A landscape with many peaks, sampled at points; each row gives a point and its height.
From any point a climber steps to the highest of the 2 points nearest to it. It stops when none of these is higher. Distance is the straight distance between rows; heights are no part of it.
z467: [137 115 118 144  96 134 154 142 161 133 131 108 134 154 150 111 139 114
 114 185 133 135 180]  (h 387)
z490: [109 106  81  98 139 119 114  36 124  94  92  70 140 116  68  81 148  82
 128 133 114  95 140]  (h 141)
z356: [143 157 180 140 136 169  83 187 115 146 186 164 130 155 126 111 151 124
 159 107 134  98 129]  (h 333)
z229: [144 112 172 163  96 155 189 202 119 154 169 139 188 104 138 118 134  87
 173 143 126 189 151]  (h 529)
z76: [136 150 163 180 116 174 103 186 114 133 116 139 116 186  95  86 114 122
 111 110 147 100 182]  (h 451)
z48: [ 44 128  82 120 106  92 110  80 109 122  97  92  85 176 109  78  91  95
  94 140 157 127 113]  (h 293)
z452: [ 60 124 121  83 110 159  83  93 111 120 100 126 116 168  86  68 147  83
 111 103 135  84  80]  (h 253)
z470: [ 37  92 115 124 108 132 106 116 140 121 118 109  67 159 133  78  79 114
  83 112 128 110 102]  (h 321)
z770: [155 120 128 153  90 138 177 164 158 170 163 117 172 135 153 117 148 123
 155 168 124 159 152]  (h 445)
z889: [148  75 117 124 138 136 130 164 153 137 163 111 129  88 199 178 128 123
 145 145 124 130 148]  (h 447)
z505: [ 82 112  75  86 112 115 141  54  96  96 108  88 126  95  56  89 101  68
 118 152  90 112 107]  (h 121)
z41: [138 114 139 144 145 112 151 169 104 122 103 167 131  87 183 170 161 134
 115 102 138 153 123]  (h 553)
z104: [141 118 108 101  96  76 146  83 116 124  80 124 181 137 178 138 105 134
 111 133 180 155  73]  (h 24)
z420: [ 77 138 100  93 101 130 117  71 112 128  64 133 103 174  79  47 133  72
 140 120 155  96 118]  (h 217)
z228: [ 59 115 126  86 120 132 121 115 126 101  72 114 128 130 130  78 149 101
 112 139 108 113  95]  (h 289)
z365: [ 93 151  94 149 121 140 121 138 130 122  88  90 133 170 129 154 165 157
 122 179  90 154 149]  (h 334)
z379: [167 162 170  94 150 100  84 138 118 154 143 159 133 101 148 178 156 160
 156 138 123  99  92]  (h 455)
z862: [ 97 116  95  87 114 100 147  64 118  98 103 120 123 123 155 131 124 135
 119 141 135 159  82]  (h 33)
z804: [ 54  78 123 146 120 181 127 146 155 106  89 135  80 154 150  89  69 134
 114 126 114 155 124]  (h 351)
z673: [143 109 159 154 130 148 176 198  88 111 107 158 157  80 191 163 110 126
 144 100 140 183 151]  (h 629)
z746: [157 129 164 126 102 157 143 142  90  89  99 175 140 156 154 104 117 129
 145 165 152 124 181]  (h 215)
z73: [ 65 120  66 116 122 131 150  80 142 121 104  98 113 107  68 142 108 137
 112 146  45 174  96]  (h 49)
z819: [172  90 110 111 146 152  84 105 125 127 164 129 103 131 148 167 122 183
 136  74 145 117 125]  (h 566)
z44: [156 147 131 110 142 123  95 131  92 131 135 124 129 123 128 184 169 160
 127 112 112 107 133]  (h 538)
z340: [ 71 102 122 137 124 176 111 118 141 138  68 138  84 199 101  65  79 144
 131 115 136 133 114]  (h 316)
z109: [203 167 120 126 155 128 101  96 141 154 157 128 110 168  74 137 162 140
 165  95 139 101 156]  (h 228)
z117: [150 136 193 135 146 147 189 199 114 130 144 146 179  84 140 104 101  94
 191 127 138 165 146]  (h 627)
z456: [151 154 145 107 136  83 115 100 126 120 140 107 165  96 109 161 163 129
 131 194 106  89 124]  (h 257)
z638: [113 149 124 161 132 155 107 184 111 127 100 121 104 173 169 157 142 151
 136 160 112 153 156]  (h 378)
z462: [149 130 109 123 131  90 139 118 150 152 170 149 164  55 112 190 103 156
 107 170  86 128 129]  (h 362)
z926: [159 147 164  95 149  69 137 129 179 161 155 119 143  73 122 121  62 124
 132 124 148 112  82]  (h 414)
z821: [135 175  91 160 118 118 134  93 131 107 109  79 108 168  88 162 148 156
 106 169 111 159 161]  (h 296)
z260: [ 89 111  65 110 133 143 132  74 160 120  90  97  78 138  98 120 110 156
 121 128  85 162 131]  (h 58)
z874: [163 131 153 129 133 129 108 120 165 146 214 158  79 125 115 145  93 170
 120 109 121  97 120]  (h 454)
z172: [112  88 119  83 143 147  76  82 113 110 146 131 148 142 121 124 162 137
 109  54 159  96  91]  (h 487)
z661: [140  99 121 112 131  89 137 112 138 127 119 137 151  75 176 175 126 147
 104 124 124 135  99]  (h 501)
z869: [ 76  68 100 150 144 187 112 163 145 118 114 104  82 117 180 129 112 133
 134 121  80 157 138]  (h 381)
z576: [166 121 155 152 119 140 141 176 148 108 165 142 105 136 124  79 104 117
 140 124 151 106 180]  (h 317)
z592: [110 127 185 154 149 113 138 185 171 151 198 131  97  83 142 114 137  79
 142 140 108 115 136]  (h 591)
z523: [120  70  79 135 150 150 138 145 152 128 146  87 123 109 189 161 137 147
 135 120  91 166 152]  (h 412)
z366: [ 59 125 123 134 131 195  99  94 137 154  72 143 125 213  79  75 129 116
 133 100 149 112 124]  (h 279)
z904: [145 146 119 133 101  98 147 109 122 143 137  92 198 105 125 176 184 132
 113 182  96 139 124]  (h 294)
z886: [ 89 136 104 158 151 168  67 107 126 142 105  86 150 196  59 125 161 128
  91  76 118  87 137]  (h 208)
z26: [ 62 135  80 118 116 108 143  67 108  90 101 116 107 118 105 151 124 125
  94 130  97 176  74]  (h 41)
z3: [167 134 121 134 128 104 149 126 124 105 117 156 108 153 152 159 116 166
 125 109 148 143 125]  (h 482)
z25: [185 153 104 130 131 112 103  88 110 111 106 121 128 167  92 123 149 133
 118  72 163  95 150]  (h 192)
z536: [180 149 159 142 135 108 180 155 149 127 156 141 109 134 120  81  85 127
 141 124 148 141 132]  (h 357)
z882: [113 145 137 155 142 114 166 174 149 183 196 111 128  68 137 162 152 104
 149 156  81 147 134]  (h 524)
z108: [177 130 171 141 148 137 167 212  80 111 124 149 143  93 151 131 108 117
 162  83 133 135 161]  (h 533)
z312: [101 152 155 174 128 146 130 205 116 156 138 139  73 118 167 172 156 123
 135 139 103 141 140]  (h 428)
z392: [137 149 194 135 142 115 113 176 104 144 151 188 119 103 148 132 148 126
 144 119 137  97 107]  (h 393)
z758: [154 143 131 134 127  99 116 108 142 135 176 142  98  94 120 175 109 182
 128 149 103 120 114]  (h 402)
z37: [ 82  92  81  87 104 108 166  57 120 104 126 103 165  67  83 113 111  95
 103 133  74 144  80]  (h 107)
z28: [137 100 113  81 141 118  91  79 115  98  99 142 143 138 154  96 131 127
 129 109 178 104 117]  (h 574)
z896: [131 109  80 118 156 106 118  67 116  91 117  95 180  82 117 178 132 148
 118 153  87 160 116]  (h 85)
z500: [139 118 196 138 136 123 141 178 166 134 178 177 131  85 173 120  97  95
 174 169 145 154 102]  (h 528)
z416: [ 95 154 142 180 117 139 100 171 109 123  82 115 102 176 139 112 117 128
  75 109 124 111 149]  (h 549)
z218: [155 140 174 146 134 195 110 185 109 131 166 154 119 164  88  83 124 109
 165 111 153 103 185]  (h 364)
z187: [112 140 124 159 121 126 165 185 148 170 155 136 121  92 173 191 158 133
 123 147 107 169 142]  (h 476)
z927: [114 148  72 131 102  69 130  79 105 112 106  99 107 170 124 100 110  96
 107 150 184 136 141]  (h 264)
z992: [128 125 165 158 123 111 176 162 174 185 169 159 144  57 153 146 126 103
 139 141 149 146  83]  (h 484)
z550: [191 122 122  88 133  91 105 104 131 120  95 133 148 115 154 137  97 148
 126 112 179  92 106]  (h 498)
z823: [142 136 160 127 120  87 149 122 165 189 137 146 166  52 162 176 127 131
 119 154 145 129  77]  (h 461)
z964: [143 141 162 131 139 163 101 171 129 148 197 140 135 166 102 129 163 121
  90  83 143  83 138]  (h 361)
z899: [210 181 136 137 141 105 148 108 149 144 127 137  91 154  79 128 132 148
 174 136 134 126 147]  (h 263)
z503: [ 90 143 103 100 124 163 150  95 118 123  23 152 100 173  87  53 116  93
 151 115 129 142 141]  (h 180)
z776: [135  81  97 132 106 122 163 115 146 108 100 114 155 138 165 107 130 117
 100 131 151 149 140]  (h 345)
z402: [121 161 132 157 134 123  88 154  98 114 110 114 106 143 128 141 180 149
  91 107 112 114 130]  (h 659)
z779: [ 76 107  82 124 124 104 140  57 115 122 127 113 205  57 112 159 146 121
  96 160  75 161 104]  (h 95)
z962: [203 149 125  97 117  62 147 104 146 144 120 117 137 115 112 121  69 138
 127 117 174 111 102]  (h 449)
z190: [131 102  98 130 148 183  82 122 123 121 145 129 107 170 127 127 137 160
 116  69 151 118 164]  (h 700)
z123: [170  88 166 116 125 124 130 175 170 137 158 156 138  91 185 154  88 120
 153 150 157 128 120]  (h 489)
z994: [148 173 150 150  95 126 134 131  99 105 110 170 110 180 130 100 114 133
 115 139 177 105 148]  (h 262)
z316: [189  96 141 123 134 167 108 147 111 114 134 181 117 145 167 161 112 173
 146 105 162 127 142]  (h 471)
z426: [173 143 188 125 132  90 165 157 153 141 147 149 123  96 146  96  53 115
 130 101 179 126  87]  (h 388)
z541: [122 126 142 120 119 146  75 119 104 125 156 146 150 153 135 146 170 136
  76  77 155  89 111]  (h 424)
z730: [156 184 150 121 149  82 148 133 138 143 155 121 135 119 105 133 150 143
 173 158 114 126 116]  (h 229)
z548: [128 137  91 127 146 117  94  67 100  91  89  90 127 152  80  95 158 110
 115  96 143  97 148]  (h 165)
z357: [ 77 129 126 112 145 183  85 121 116 124  89 122 163 208  89 108 183 116
  98  83 144  97 127]  (h 237)
z558: [150 134 166 129 108 182 169 188  74 114 131 150 153 132 148 141 120 118
 195 174 129 148 185]  (h 166)
z632: [162 176 152 142 112 121 125 129 137 131 151 147  91 192 100 105 133 147
 136 143 145 113 142]  (h 307)
z957: [150 161 122 145 128  87 155 114 130 172 154 128 187  55  99 197 161 149
 128 168  71 148 118]  (h 329)
z620: [108 109  78 109 155 139 111  76 115  93 115  88 121 117 104 151 147 158
 141 142  78 144 144]  (h 72)
z235: [144 133 173 128 155 123 118 165 145 142 213 120  99  94 136 127 110 130
 162 117 108  99 130]  (h 525)
z166: [ 74  93  94 125 129 123 143 117 141 108  93  87 138 121 150  87 148 115
 112 135 102 147 134]  (h 315)

For each start below, name the point where the climber stops.
z456 | z592
z536 | z28
z821 | z592
z420 | z117
z260 | z632

Call two points neighbours if one is among the 2 nearest of the other. Go from one point of each pair to the other, from neighbour to neighbour, staying as high as possible. Name the lowest point that can't be avoided.
z592, z632 | z730
z673, z632 | z558
z117, z673 | z108
z673, z500 | z823
z402, z28 | z356
